Each row is a point on a landscape with many peaks, with its height.
A climber steps from a point to whichever of its 6 nearest points has the largest rise for the distance, and stops where none of them is higher. Distance is the straight distance between rows; heights are no part of it.
rim (h 591): 149 144 113 102 122 161 114 136 131 126 134 150 124 126 119 107 134  82  99 123 149 129 126 136 135 105 113 117 121 127 122 113 133 103 142 133 134  94 141 109 140 122 142 132 130 148 105  84  76 139 141 123 131 168 104 136 121 129 143 101 138 113 117  88 124 111 110 127 112 151 127 136  99
fab (h 338): 124 103  86 133 135 119 134 159 124 139 132 128 129 145 163 133 144 161 168 107 135 101 112 125 128 138 107 134 111 108 136 161  89 126 113  99 129 152 129 150 125 100 130 116 111 128 117  98 140 126 150 111 114  48 154 145 146 132 106 125  72 175 172 115 134 138 104 134 107 139 116 128 124
puso (h 320): 157 123 178 151 147 130 120  80 155 160 177 104 148 126  78 133 123 123 112 147 119 191 137 164  86 118 147 141 116 151 102 111 134 131 176 123 160 123 215 101 117 135  81 111 131 117 126 149  83 162 119 162 137 142 105 107 137 108 149 158 158 112  88 141 151  80 171 131 164 125 149 141 119
paze (h 176): 142 102 180 151 132  72 153  97 155 119 129 104 116 112 170 122 125 168 129 107 157 166 102 110 152 149 102 150  94 157 151 117  93 142 137 106 147 160 136 109 137  62  88 142  94 109 119 140 131 140 115 133 103 121 150 127 170 135 117 106 163 132  83 121 161 107 156 128  85 162 144 149 141
reb (h 625): 115 131 101  95 118 145 103 155 114 130 138 136 100 142 126 137 143 105 114 117 122 105 127 107 130 122 132 102 127 106 158 115 137 126 110 146 126 117 116 109 135 111 166 147 127 136  94 103 126 144 133 131 121 144 125 155  98 122 129 106 130 132 149 134 108 115 105 114 130 150 159 110 130
semud (h 676): 151  92 163 125 112  94 130 103 147 100 161 139 117 126 147 127 122 152 116 120 148 187 127 136 121 123 105 104 110 132 167 109 132 105 119 119 125 136 119 113 136 108  84 138 117 100 131 140 126 123 118 131 118 125 143  84 169 147 137 117 168 139 125 121 142  95 151 149  91 127 133 151 157
Tomiv (h 478): 128 127 109 125 141 127 130 145 128 141 129 103 137 139 163 133 121 168 188 121 145 113  91 128 135 137 120 134 110 110 131 155  94 130 114 100 144 155 121 129 128 114 129 122  92 131 112 103 120 115 146 128 121  44 155 130 146 154 115 125  65 177 160 114 154 130  92 143  93 139 111 137 127
Futov (h 339): 126 124 127 120 137 122 134 123 143 121 133 100 139 136 185 118 102 161 198 112 147 139 101 127 140 143 125 142 111 137 127 166  87 127 117 106 171 147 116 116 138 101 104 110  91 136 123 112 134 127 124 136 114  58 148 125 144 145 117 116  88 184 148  97 155 124  96 133  82 144 117 156 155
pom (h 325): 162 157 123 139 148 159 118 109 138 115 105 144 145 128  99 101 153 104 108 139 130 135 133 139 117 102 122 127 151 170 129 119 117 103 178 124 142 118 166 123 134 156 129 128 148 145 117 110  86 127 151 131 109 179  87 125 155 140 131 115 131  90  73 102 147 112 154 137 133 114 114 143  90
Sato (h 439): 159  94 196 129 120 105 125  80 150 107 168 133 128 118 107 128 115 132 105 129 130 182 145 140 107 138 104 136 117 101 128 107 134  91 143 134 142 123 153 104 128 102  82 121 138  99 127 145 109 142 104 150 119 142 127  88 140 129 153 133 181 105 118 126 141  85 140 150 128 140 136 154 121
reg (h 476): 127 119  87 127 129 109 125 148 130 138 135 147 139 151 149 114 140 149 156 130 124 111 112 130 106 145 117 117 119  96 154 147 100 116 107 128 111 147 113 142 122 120 147 150 120 122 113 108 138 124 154 118  99  80 149 157 147 151 108 103  74 152 165 144 126 140  99 142 127 153 122 109 136
Tidu (h 188): 127 108 178 134 160  80 138 102 169 148 131 103 115 105 171 102 102 179 153 106 158 172  90 116 156 164 127 148  95 139 134 143  96 158 153  91 177 153 138  78 123  68 100 145  90 121 123 118 122 169 105 124  89 103 146 160 158 116 107  95 122 165 105 108 160 113 138 118  63 144 150 157 143
nove (h 574):  97 147 132 114  99 133 119 167  91 111 123 119 112 115 126 160 142 120 113 131 106  87 124 107 152 137 179 155 136 116 107 144 161 132  95 143 122 121  95 138 114 137 158 138 138 139 101 138 143 116 121 113 134 129 139 165  88 109 131 143 124 126 159 139  85 161 103  89 160 138 128  91 151
duz (h 627): 145 130 115  93 136 160 110 131 143 123 142 151 126 125 115 118 126 104 105 127 136 132 138 130 127 113 119 123 126 124 131 116 142 107 153 124 146 111 141  95 128 136 120 135 148 140 108 103  76 136 137 137 113 155 101 118 127 131 150 108 154 122 104  93 133  99 120 140  94 146 137 146 115
Pakun (h 216): 119 125 101 128 133 109 133 158 116 156 125 141 128 158 142 135 150 158 164 130 119 105 111 127 112 155 114 138 122  72 121 151  94 135 117 116 121 151 116 149 128 111 151 151 123 127 113 117 158 133 158 106 124  70 163 159 136 131 113 126  70 157 171 134 128 159 115 135 123 128 123 103 120
moto (h 624): 137 108 131 104 105 112 115 119 153 104 156 143 123 124 139 124  99 154 139 124 142 154 118 142 131 132 106 110 101 110 172 113 123  96 106 117 116 123 116 103 148  98  97 140 118 114 124 114 133 118 124 152 113 121 134  92 146 152 143  97 179 120 131 117 138 121 129 151 100 134 131 138 132
rigi (h 248): 158 156 149 154 145 154 106  86 173 128 101  93 158 119  76 111 156 136 116 141 111 153 137 157  95  85 123  98 178 160 128 118 115 133 166 131 126 160 177 124 107 178 122 128 150 118 136 146 105 108 126 172 109 170  92  92 147 144 111 131 157 105  92 145 172 103 177 126 161  92 106 154  85
borim (h 357):  79 112 128 121  88 119 130 167 102 110 111 108 104 140 120 160 139 143 148 150  98  74 133 105 125 162 159 156 127 107 103 148 171 154  97 123 126 142  73 139 114 143 172 145 130 131 121 137 163 144 114  85 132 124 149 147  99 110 151 144 108 133 154 157  92 180 117 130 147 141 124  88 128
Kubo (h 604): 137 130 113  86 111 145  97 132 125 136 148 145 123 119 134 119 126 103 116 116 135 143 126 126 109 126 110 105 115 110 150 115 148  86 119 131 122  96 123  99 125 114 139 140 129 140 104  93 104 137 131 130 116 148 115 119 111 146 154  86 135 126 137 110 140 107 110 130 105 136 157 148 129
gop (h 353): 104 115 100 125 103 115 142 161 122 134 129 130 116 134 131 140 150 135 159 134  91  76 137 101 120 149 134 155 119  98 113 159 147 166 103 127 122 143 104 153 114 130 162 153 113 125 113 133 161 137 132  92 125 104 149 163 105 122 124 137 101 136 156 169  97 174 118 122 151 132 126  72 124
zasu (h 441): 156 152 121 112 155 164 127 127 132 128 111 160 152 119 115 110 126  99 110 134 143 129 140 149 138 100 115 116 118 172 117 120 123 104 169 131 124  96 138 116 143 151 145 129 141 151 127 110  96 130 153 126 129 166  91 129 132 144 138 111 132 105  86  96 119 107 131 133 119 139 121 131  87
Mimo (h 316): 160 108 193 139 151 119 115  73 159 161 170 114 142 129  89 132 117 134  90 139 131 182 145 152  82 133 128 135 110 107 113 113 115 118 174 119 163 127 214 106 121 130  73 133 130  98 123 155 109 171 104 141 135 150 105 115 135 109 155 159 154 110 107 133 137  76 174 130 164 141 140 163 126
guvif (h 349): 164 100 191 136 129 105 119  77 157 124 178 131 123 123 104 124 117 131  96 134 134 185 137 150  95 129 107 142 108 111 123 109 122 117 152 132 153 139 199 108 121  98  87 126 132  93 133 156 110 151  90 143 127 142 118 103 140 104 144 158 171  97 111 119 141  79 158 128 134 131 139 160 124
tuz (h 608): 150 101 168 120 102 105 123  91 144 109 162 131 126 127 119 127 108 140 108 114 135 172 133 143 116 127  97 124 108 125 151  98 127  90 117 126 122 140 126  97 141 109  97 125 129 107 126 131 122 122 110 145 125 133 123  81 146 140 151 109 181 130 126 125 144 101 139 154 102 134 140 156 122
Tukuf (h 452): 107 167 130 137 154 164 150 110 115 137  85 157 139 146 105 137 120  79 105 119 121 123 179 134 134 112 144  74 158 141 119  94 153 153 138 185 102  97 117 154 150 164 162  87 120 158 161 139 157  76 107 137 160 158  84 153 120 117  95 159 115  98 132 155 148 179 117 124 164  90 125 119 152
Galod (h 679): 133 134 136 106 114 140 105 119 157 115 156 145 114 127 134 106 117 113 118 115 141 150 124 125 116 129 112 116 113 127 156 110 143  85 124 129 124 115 121  89 143 112 108 129 133 127 129 100 107 131 119 135 112 161 131  99 133 132 157 109 168 125 127 114 137 108 126 137  94 140 137 151 114
zegi (h 301): 155 149 146 141 154 156 124 110 144 119  75 141 163 128  80  94 141 131 103 146 118 132 131 169 115  92  96 112 172 163 131 124 112 125 181 123 112 127 169 125 136 164 142 144 156 155 144 119 112 109 128 145 118 186 101 122 154 155 122 131 137  93  80 132 163 127 151 124 151 114 118 123  95
nuz (h 274): 112 103  99 138 122 111 151 172 110 165 124 141 114 149 156 147 151 150 162 125  95  93 118 109 117 153 104 154 124  89 120 161 120 165 117 103 127 135 115 171 121 102 159 135 117 130 126 116 157 139 152  95 129  72 148 159 113 143 116 144 102 158 168 147 124 163 117 123 129 122 121  95 106
minap (h 576): 133 112 100 118 125 114 111 134 134 108 152 132 132 140 173 125 126 160 164 118 145 152 114 126 121 141 112 105 106 124 173 139  93 111 110 124 116 144 119 115 129 103 127 127 113 126 126 110 129 113 140 140 109  85 147 115 157 160 120 100 101 151 136 128 152 132 110 153  91 132 131 136 152
mar (h 335): 142 165 141 131 151 153 131 119 151 130  73 159 154 112 105 107 120 109 109 134 140 126 144 148 124  96  99  94 157 170 130 124 115 135 190 155 103 101 146 163 151 167 152 132 150 156 137 104 110  99 129 134 130 187  91 123 158 146  97 138 132 111  72 131 155 139 153 132 146  98 126 109  94
Bol (h 317): 145 135 165 167 149 140 117  57 154 161 149  88 155 109  80 126 139 136 108 149 106 176 134 143  78 120 154 122 143 171 101 123 115 142 172 125 142 137 227 100 123 141  93 126 125 114 130 161  84 149 101 183 135 138 103  97 129 121 128 156 156 104  89 155 150  84 186 111 171 119 144 159 127
Fiba (h 515): 129 119  92 117 121 104 111 131 129 118 138 126 144 151 157 126 126 157 151 119 151 133 110 130 107 137 121 100 113 114 161 140 103  98 107 134 122 141 109 121 136 101 130 134 113 119 117 104 129 115 159 135 112  93 151 111 140 150 123 102 116 155 157 124 139 142 102 155 107 149 134 127 138
vomut (h 718): 158 118 175 109 128 135 125 104 145 128 161 138 121 120 100 119 115 123 119 123 134 190 141 148 116 133 101 131 105 121 133 107 145  91 158 122 143 114 155  93 123 129  72 121 146 130 136 125 100 140 121 140 124 157 105  96 123 125 161 120 164 111 116  98 141  95 139 145 111 137 128 163 118
bop (h 592): 145 144  98  95 119 149 104 134 126 130 137 151 120 123 132 124 111  82 118 122 128 133 126 124 133 114 120 111 113 128 123 120 134  95 128 132 123 104 125 102 129 113 149 137 151 145 109 100  95 142 141 131 131 157 104 135 108 146 152 103 136 117 134 107 129 101 113 114 103 150 137 136 121
Lele (h 329): 124 108  95 101 103 118 115 153 118 127 142 137 129 141 140 121 139 131 136 129 131 122 113 111 105 133 122 100 117 109 164 123 136 100 104 137 110 129 109 123 122 103 156 158 118 118  99  91 134 134 153 132 107 100 134 135 123 149 125  96 129 145 172 138 134 136  92 127 115 154 143 109 134
ked (h 370): 106 109 102 141 125 105 170 176 104 156 115 132 127 141 157 133 136 150 176 124  91  75 125 103 127 157 124 180 131  95 100 160 119 175 112  93 134 137  85 170 119 125 124 144 110 126 137 138 179 172 141  94 138  88 166 153 105 125 118 145  91 143 180 134 106 171 132 128 149 113 113  96  84
Rizab (h 661): 130 133 108 102 105 142 103 157 111 137 121 149 107 118 136 137 138 106 107 125 128  98 120 101 137 120 136 109 118 113 147 129 145 123 108 154 112 118 117 110 127 113 168 150 137 140 101 111 121 136 131 118 124 136 124 152  94 122 134 108 125 141 156 131  97 122 113  99 134 144 157 109 138
loko (h 648): 138 109 156 132 123  92 143 103 143 109 156 118 127 107 161 123 122 166 143 100 148 172 108 135 137 143 106 115  95 139 177 123 115 106  99  98 131 152 113 105 133  91  94 128 101 112 128 135 136 110 128 142 112 107 150 108 170 158 125 107 139 131 131 117 145 120 132 141  83 135 140 153 144
togi (h 380):  91  96  96 132 100 106 175 174 110 148 120 127 131 149 135 160 143 152 178 130  95  89 131 104 123 157 125 164 133  88 103 155 136 166 102 112 125 137  90 169 111 127 135 148 114 125 151 145 175 168 149  83 133  94 156 159 102 122 135 139 104 141 165 149 112 174 135 143 143 124 119  90  99
teti (h 387):  76 121 130 109  92 138 124 158  83 101 116 115 119 116 140 161 137 123 138 158 105  68 134 117 144 134 174 159 140 102  90 134 159 142  92 128 137 120  77 136 109 150 171 140 147 145 119 148 164 132 126 105 131 124 140 148  99 108 145 141 113 142 138 154  87 172 124 119 163 132 117 103 155
sosu (h 348):  94 105  89 142 128 108 165 171  95 164 102 118 119 154 158 139 125 169 183 128 111  77 130 105 128 155 116 177 144  91 101 146 134 178 105  87 123 127  86 174 113 127 105 127 119 125 160 134 181 167 128  86 147 110 157 155 114 133 116 154  99 164 166 126 113 169 136 119 139 107 100 103  89
Muk (h 259):  91  87  68 122 124 132 168 163  91 131  99  99 123 143 146 117 111 159 201 159 101  51 123  80 138 147 144 159 158  90  99 134 135 162  97 108 124 127  57 179 120 131  82 106 115 126 193 144 193 185 126  82 137 131 168 128 101 104 149 161  95 169 137 130 106 173 143 150 139  69 105 113  94
gikal (h 636): 111 166 113 131 129 151 115 168  89 121 120 121 116 112 140 139 127  90 106 134 126 107 138 126 172 114 175 139 134 128 103 135 163 139 118 152 125 114 106 146 125 144 165 103 139 137 127 151 125  88 124 124 152 130 126 148  82 100 123 141 123 110 141 147  86 142 103  82 146 119 121 111 162
peguv (h 314):  85 201 107 153 149 164 148 155  80 126  86 156 136 150 102 112 119  79 133 132  90  91 136 147 146 128 150 116 175 138  90  89 169 149 130 173  93 112 104 148 108 178 151  72 153 130 155 139 162  81 124 118 166 139 105 115  94 113 117 179 103 101 169 131 132 174  91 150 144  94  93 132 169
Nane (h 368): 134 162 117 125 148 154 137 133 125 147  93 166 130 128 119 128 113  85  74 116 152 116 149 118 156  97 126 109 137 170 126 132 126 128 152 166 122  99 137 158 144 153 154 119 125 157 142 117 117 105 127 128 151 156  91 149 131 133 100 141 105 105  98 123 118 144 126 100 147 118 118 115 113
Tane (h 719): 146  86 166 155 116  97 138  96 142  94 151 123 119 123 141 113 108 160 112 115 145 167 127 128 112 142  91 131  98 132 164 103 125 110 126 119 125 141 127 105 139  75  92 131 119  94 127 150 130 114 110 143 119 119 142  87 162 137 138 121 187 112 116 115 148  98 144 139  92 136 139 157 147
zibu (h 173):  83 184 100 146 130 139 114 163  70 127  99 121 121 139 127 121 131  70 112 138 120 108 141 142 165 102 172 149 157 136  83 108 148 125  93 154 110 111  94 173 107 171 142  83 163 123 144 156 145  84 129 117 157 130 122 140  86 111 126 177 115  94 131 127  99 173  91 112 152 107 111 123 168
kivi (h 626): 151  93 175 150 137  72 153  82 149 111 139 100 122 101 151 118 128 169 122 111 158 176 115 131 146 142  88 136  98 152 163 114 107 141 135 113 119 164 132 113 135  79 100 140 100  94 128 145 139 141 115 122 112 116 156 116 164 133 113 108 170 135 106 120 159 100 148 125  86 150 139 153 144
putu (h 257): 162 135 151 119 137 150 123  99 157 111 130 135 130 116 104  98 121 114 114 138 117 153 130 152 121 112 114 134 120 144 116 110 120  95 159 114 142 114 164  88 115 155 102 123 158 142 122 121  69 121 136 126 123 177  93 109 131 130 149 120 149  99  83  93 145  94 144 152 125 143 130 158 109
gure (h 59): 131  99 173 157 139  87 148  89 154 122 136 101 121 117 168 123 112 181 147 106 163 178  89 117 163 158 117 134  76 160 150 145  97 153 139 108 157 160 140  98 130  73 102 128  99 114 131 152 127 144 117 129 102 103 163 138 173 141 119 103 133 145  99 113 157 105 156 128  71 156 138 158 150
bif (h 433):  95 116 100 132 115 102 142 169 115 151 116 134 118 157 134 154 157 144 164 117 101  95 125 108 109 151 124 150 120  81 125 160 126 165 107 126 132 132 100 146 116 114 147 150 132 121 122 126 166 135 151 100 118  86 149 169 114 117 121 125  97 146 176 155 103 177 111 130 141 143 135  83 115
pimib (h 385): 145 158 131 141 164 146 141 118 130 131  93 160 147 119 111 110 128  94  83 134 141 122 166 140 134  88 111 103 151 174 117 120 117 127 157 160 112  92 135 147 141 158 172 133 144 150 159 111 123 111 120 147 146 161  96 152 141 128  93 129 123 102  94 128 149 146 127 111 145 111 127 112 109
zuzo (h 511): 116 172 114 137 146 149 147 138 110 138  95 160 122 146 125 131 108  85  90 111 131 120 155 112 160 102 140 106 139 156 103 119 156 145 128 164  96 101 105 165 138 156 149  91 129 146 159 127 143  90 122 133 169 150  98 151 116 113  99 155 102 118 118 142 119 147 117  99 160 101 121 121 155
Gira (h 351): 160 104 194 118 127 122 114  79 161 113 169 132 136 125  97 128 123 127 102 125 139 182 140 151  92 139 108 133 104 100 138  99 142 106 142 135 154 124 163  96 136 112  64 129 144 100 139 140 104 144 112 149 134 140 123 110 126 109 160 147 177  96 109 113 143  74 156 140 130 130 137 158 120
Nel (h 289): 160 144 154 151 154 151 112  82 151 125 138  97 145 105  67 136 143 136 117 140 107 166 142 156  95 100 136 126 138 160 116 115 129 119 176 108 141 132 201  99 113 163  90 122 149 120 136 141  82 124 128 154 138 146  96 103 145 126 141 139 154 116  83 121 146  77 159 141 153 123 131 148 111
viri (h 459): 104 179 121 150 160 149 138 154  92 142  99 145 119 141 122 126 115  84 103 126 143 109 152 124 166 115 161 128 168 142 101 111 161 155 114 166  98 104 116 154 121 157 151  87 142 134 146 138 135  82 117 114 168 137  99 138  98 110  99 158 117  97 139 132 116 177  93 128 153 102 106 119 166
munab (h 285): 156 153 143 152 149 153 107  85 161 121  89 107 159 112  78 100 159 126 103 142 115 134 135 158 109  93  95 102 176 163 125 119 113 120 182 126 122 142 179 133 134 185 132 144 155 147 132 125  94  94 128 156 106 184  94  97 147 143 108 140 132 100  90 125 165 106 160 139 145 101 113 144 102
Beze (h 136): 124 118  94 106 124 122 112 140 138 125 154 137 122 150 135 126 127 139 138 137 121 128  99 128 108 126 121 100 109 103 167 125 111 107  94 134 120 134 109 117 128 111 137 142 121 111 113  94 130 118 154 123 117 110 150 123 122 158 120  94 118 144 170 124 116 141 101 149 114 151 149 106 123
rafo (h 336): 164 110 197 142 133 106 124  82 159 142 178 121 137 120  96 137 116 135  95 140 117 192 138 154  91 144 126 139 111 122 119 108 138 118 180 119 167 128 187 106 128 121  78 107 140 107 146 147  94 152 106 148 122 147 117 113 141 114 161 154 178  96 103 126 136  71 162 126 145 142 133 156 127
vuzo (h 412): 130 167 114 124 136 154 120 154 106 138 110 176 115 120 131 130 129  79  77 116 141 115 154 116 179 113 140 107 140 154 110 134 149 137 124 159 112  96 125 146 140 153 166 114 123 141 127 122 122 103 132 129 160 147 102 152 119 105 117 123 116 119 113 124  86 124 107  80 144 136 118 113 122
gifa (h 267):  61 110 113 111  87 132 151 147  99  88 107 110 133 122 131 170 119 138 180 178  90  41 137 111 132 143 161 164 149 112  88 138 166 139  99 118 123 142  56 151 111 160 144 132 144 140 148 154 179 157 111  88 132 140 166 122 110 114 163 160 106 158 145 152  94 193 121 149 148  96 114 101 118
dolu (h 271): 156 154 148 139 150 159 117 104 154 118 109 125 147 115  96 102 144 117 111 134 127 143 133 160 109 104 114 124 145 166 125 123 111 108 184 103 149 126 168 109 129 173 113 113 164 150 128 126  75 121 139 142 110 171  72 113 154 151 146 126 134 103  78 119 142 106 156 146 141 115 105 146  94
Nupoz (h 322):  85 155 106 116 120 139 109 161  63 102  97 109 134 121 123 143 129  98 117 142 105  65 121 136 189 116 180 174 157 122  78 130 167 123  86 135 111 132  72 153 114 170 150 104 177 138 138 152 134 105 127 109 137 126 149 124  90 117 140 169 125 113 149 136  83 167  89 117 144 110 120 106 170
rono (h 284): 160 149 160 164 139 146 121  65 163 141 140  82 160 106  88 128 140 139 119 147 119 175 134 158  79 104 149 129 173 170 117 121 120 127 158 129 149 138 206 114 114 167  86 119 132 127 131 156  97 121 109 171 137 147 103  97 141 121 135 148 155 116  90 147 155  76 174 126 163 112 125 163 113
gitat (h 315):  88 102  88 125 110 119 166 167  82 150 100 119 115 132 150 137 125 166 202 140 110  64 124  99 135 162 129 175 162  90  88 148 141 171  92  94 125 120  72 182 116 126  79 116 113 129 191 144 199 182 125  85 148 105 162 124 103 112 125 150 106 164 150 128 108 161 133 114 124  84 117 102  85
kor (h 226): 127 116 121 101 115 126 115 124 150 120 144 134 116 130 141 111 127 122 136 132 141 129 119 125 113 121 108 106 113 117 170 107 124  91 114 128 111 123 117  98 137 120 127 144 131 134 120 101 111 129 123 134 114 144 128 110 136 148 146 100 157 125 158 114 122 109 104 146  97 139 154 132 123
fuf (h 675): 102 148 119 128 114 138 119 168  83 126 128 131 107 113 132 139 137  87  96 133 115  98 135 120 177 123 177 132 134 117 109 139 152 137  97 148 120 119  96 144 123 147 171 114 146 148 122 141 124 118 131 119 140 137 134 151  86 101 125 155 128 123 148 136  77 143 103 102 157 131 121 104 172
Kom (h 149): 102 123 106 103 104 111 129 160 111 142 131 125 102 125 112 152 156 128 120 133  85  90 119 111 129 152 154 141 126 104 133 150 156 148  97 132 132 136 101 139 127 120 167 160 124 130 100 131 157 129 128 100 123 124 152 169  91 112 136 138 114 144 160 159  94 157  98 114 151 142 143  72 147
sot (h 311): 148 161 109 123 151 155 133 137 134 145  93 164 135 131 126 115 119  81  85 123 157 116 153 137 143 101 120 117 139 164 113 126 134 129 159 152 109  93 145 144 146 149 167 116 136 148 126 114 110 112 128 128 145 163  89 152 128 116 112 120 116 115  85 116 127 135 134 110 135 121 110 120  98
nuril (h 417): 146 156 107 109 145 152 113 165 131 136 115 159 125 124 131 115 126  88  91 112 135 118 134 119 149 102 150 119 123 156 127 130 156 129 132 130 127  92 126 129 149 124 168 123 132 141 108 108 107 128 133 127 156 157 112 150 107 109 125 115 114 111 108 115 104 110 109  96 131 138 135 113 117
pige (h 210): 134 109  85 134 149 117 145 170 116 164 130 123 145 136 168 129 142 157 185 123 135  99  97 120 112 155 102 157 129 102 120 170  81 146 118 103 140 146 122 142 129  95 133 128 115 122 113 120 147 136 148 115 120  48 170 145 127 140  95 133  63 163 167 111 139 119 105 133 119 139 107 136 110
lif (h 386): 128 104 118 104 120 120 106 119 139 110 145 130 124 138 141 113 127 142 143 109 141 148 117 123 112 129 110  99 114 111 167 109 121  98 107 136 113 127 114 122 120 115 123 141 125 124 117 104 130 122 139 128 112 110 135 104 137 155 137  86 149 142 146 112 151 122 113 154  95 139 149 141 140
mobo (h 504): 153  83 180 144 139  62 150  91 153 103 148 108 108 103 158 123 128 169 101 105 153 165 114 110 119 141  94 142 108 141 165 109 105 141 133 112 129 149 134 108 141  72 110 141 102  85 117 148 139 141 108 146 127 128 156  94 167 137 117 123 177 127 101 120 146  88 156 143 102 151 141 148 143
Pege (h 217): 167 147 160 171 127 158 113  70 154 117 124  80 153 123  74 115 149 120 123 150 106 157 134 153 100  99 135 100 177 171 125 126 117 112 165 121 137 135 205 126 122 182  94 116 136 131 134 157  96 115 118 171 117 156  90  96 143 130 133 139 151 104  81 147 155  96 181 130 147 106 129 167 118
matu (h 195): 154 136 158 182 138 141 105  46 153 155 127  57 156 117  81 125 134 141 105 129 120 172 130 146  74  97 155  97 180 181 119 128 124 144 162 131 124 151 219 119 127 157 116 124 121 134 124 168 104 140 110 185 130 133 105  74 133 123 119 138 150 102 105 173 154  75 188 112 165 104 120 155 120
galek (h 462): 116 165 123 141 156 149 141 126 129 135  92 160 138 146 118 127 105  78  89 107 149 109 166 132 152 100 131  90 143 153 119 128 124 147 153 171 111  95 123 152 153 156 153 101 119 157 158 119 166  96 119 134 162 173 101 154 131 112 108 133 109 114 110 149 126 158 127 113 160  95 117 110 143
radip (h 593): 131 113 126 128 128 109 125 105 147 116 141  96 133 126 164 129 125 165 168 115 156 145 116 122 136 137 127 115 113 133 170 140  95 109 106 118 127 150 123 119 138 108 107 123 108 116 122 122 137 122 131 157 119  84 153 123 166 151 131  99 117 152 128 112 159 125 125 153  86 151 137 157 148
Zon (h 460): 126 166 121 142 156 157 138 150 110 140  95 165 122 134 116 128 100  79  89 120 150 131 163 129 163 115 143 105 140 162 111 127 135 135 140 163 101  99 132 162 148 156 154  93 133 148 142 125 137  95 125 130 157 157  97 160 114 103 101 139 116 116 107 127 115 144 117 114 156 105 120 114 134
vun (h 622): 115 136 107 106 109 138 110 159 113 134 128 137 112 129 146 142 130  94 101 126 116  97 116 105 153 120 165 132 128 118 130 132 150 132 107 157 130 117 116 130 119 130 176 147 139 141  93 130 119 128 127 119 147 139 122 162  94 109 116 122 117 113 140 145  82 137 118  75 150 141 137  94 153
Dutul (h 159):  89  95  79 126  85 132 169 158  94 135 106 114 123 144 134 152 121 153 203 156 105  53 124  91 135 142 142 160 153 101  85 148 147 162  96 107 123 123  60 174 103 136 107 116 115 108 177 139 185 183 129  84 141 145 177 117 107 119 151 154  86 156 147 127 113 173 141 145 139  79 111 114 101
tomog (h 294): 133 116 142 132 145  85 144 112 142 112 141 106 130 102 170 129 103 183 147 119 165 161 100 126 155 146 114 133  92 150 162 142  92 131 116  99 129 161 131 105 136  86 103 128  97 123 134 136 126 120 130 146 118 103 148 111 172 138 128 101 131 160 105 117 145 113 148 137  73 144 128 158 157
sepu (h 597): 112 111  99 109 106 120 117 157 124 133 136 137 113 128 127 137 148 114 123 120 119 108 118 116 122 136 137 122 118  94 143 134 133 126 106 148 111 138 116 132 125 115 170 162 119 123  98 111 133 137 147 123 131 118 142 152 112 120 123 116 112 132 158 145 104 146 105 123 144 148 141  83 136
sisuz (h 308): 166 129 171 137 134 148 131  91 154 122 155 115 125 118  92 126 133 117 116 144 110 181 128 162  94 133 139 136 115 137 112 118 134 108 174 115 170 126 195  97 131 151  73 117 144 117 132 139  89 138 125 139 133 143  93 105 129 125 155 143 166 106  89 121 142  83 160 142 142 124 133 165 123
zoses (h 537): 131 124  93 120 131 116 115 144 122 130 135 120 138 150 166 136 144 150 169 124 136 126 111 118 131 140 115 116 118 110 153 142  80 125 112 114 117 140 107 127 136 118 139 135 115 105 113 116 139 116 142 132 110  75 153 123 143 148 108  99  86 166 157 125 151 127  99 148  99 149 126 117 134
Zar (h 411): 156  90 173 114 117 124 127 108 157 112 171 138 119 118 100 120 117 128 109 127 132 176 124 146 115 139  97 118 112 106 140 110 137  97 127 132 137 134 135 101 129 105  81 132 136 110 136 131 110 141 112 136 114 147 126  85 142 130 161 132 186 113 125 110 142  87 150 143 108 120 135 162 128
Ketob (h 525): 108 108  99 130 113 111 122 159 130 146 134 144 117 158 138 142 143 146 152 128 115 120 113 116 111 147 135 125 115 101 141 151 128 142 110 137 114 139 117 137 120 113 171 162 116 121 104 111 147 140 159 115 118  86 141 149 115 134 106 111  98 162 189 150 114 155 107 129 141 145 136  86 123
mivov (h 606): 127 106 118 119 115 108 114 101 153 112 138 130 125 129 144 124 114 155 135 130 165 154 116 138 126 129 103 106 110 117 180 122 115 105 100 112 119 137  98 111 145  95 110 140 103 119 106 115 137 121 140 143 106 102 144  95 155 151 129  92 141 141 141 129 144 128 117 156  80 138 137 136 149
tad (h 356): 134 123 133 121 148 105 140 121 146 133 150 107 128 121 161 131 112 174 177 106 170 152 103 131 162 149 119 137 111 141 141 152  94 140 117  96 167 161 138 106 131  99 110 106  84 139 134 115 147 123 127 147 112  67 144 146 173 138  96 105 107 159 117  99 155 115 125 131  72 150 139 167 163
mazu (h 583): 113 170 109 137 134 145 128 155  99 133 109 155 120 117 132 139 118  77  87 112 146 106 153 102 172 106 171 128 142 140 119 129 157 155 115 158 119 109 120 170 134 138 166 107 132 134 133 141 120  93 123 127 153 140 119 158  99 104 106 138 131 121 122 140 105 137 108  91 153 122 122 110 145
Zut (h 240):  87 103 117 122  92 122 133 167  97 127 131 119 104 131 121 170 150 133 141 138  93  81 137 108 122 162 127 152 127 105 124 132 139 151 100 124 124 139  88 134 119 129 160 169 128 134 124 140 166 139 124  91 125 113 165 159  99 116 137 135 107 139 158 158  85 183 123 125 150 140 127  79 131
sav (h 266):  65 134 112 118  80 152 121 145  65  88 112 109 133 122 117 153 123 128 143 169 110  58 125 135 152 142 178 162 141 117  82 130 154 136  90 125 136 126  60 143 122 180 165 130 161 137 140 161 152 126 115  86 123 123 161 124  97 112 158 156 107 131 146 127  76 182 104 124 148 106 113 110 145
dapa (h 610): 117 164 104 131 130 144 124 165 100 116 121 145 114 124 149 129 123  80  93 116 138  98 147 101 169 110 177 130 136 131 104 130 144 151 123 158 114 116 115 148 124 130 152 119 133 144 117 132 114 112 131 127 153 141 108 150  96  94 114 128 135 106 130 131  75 129 112  88 154 123 119 123 144

For each start below, name the point where the climber stops.
gop -> Rizab
rigi -> fuf
fab -> Tane
Dutul -> Rizab
zegi -> fuf
matu -> vomut
gitat -> Rizab
pige -> Tane
sosu -> Rizab
rono -> vomut
Nel -> vomut
reg -> Tane
Tomiv -> Tane

Call two points neighbours if one is among the 6 nearest of the other. Go from one point of each pair to the other, from neighbour to neighbour, staying as high as possible. Name the lowest point that can't be avoided.
Rizab and Tane -> Kubo
fuf and Rizab -> vun
Tane and Galod -> moto
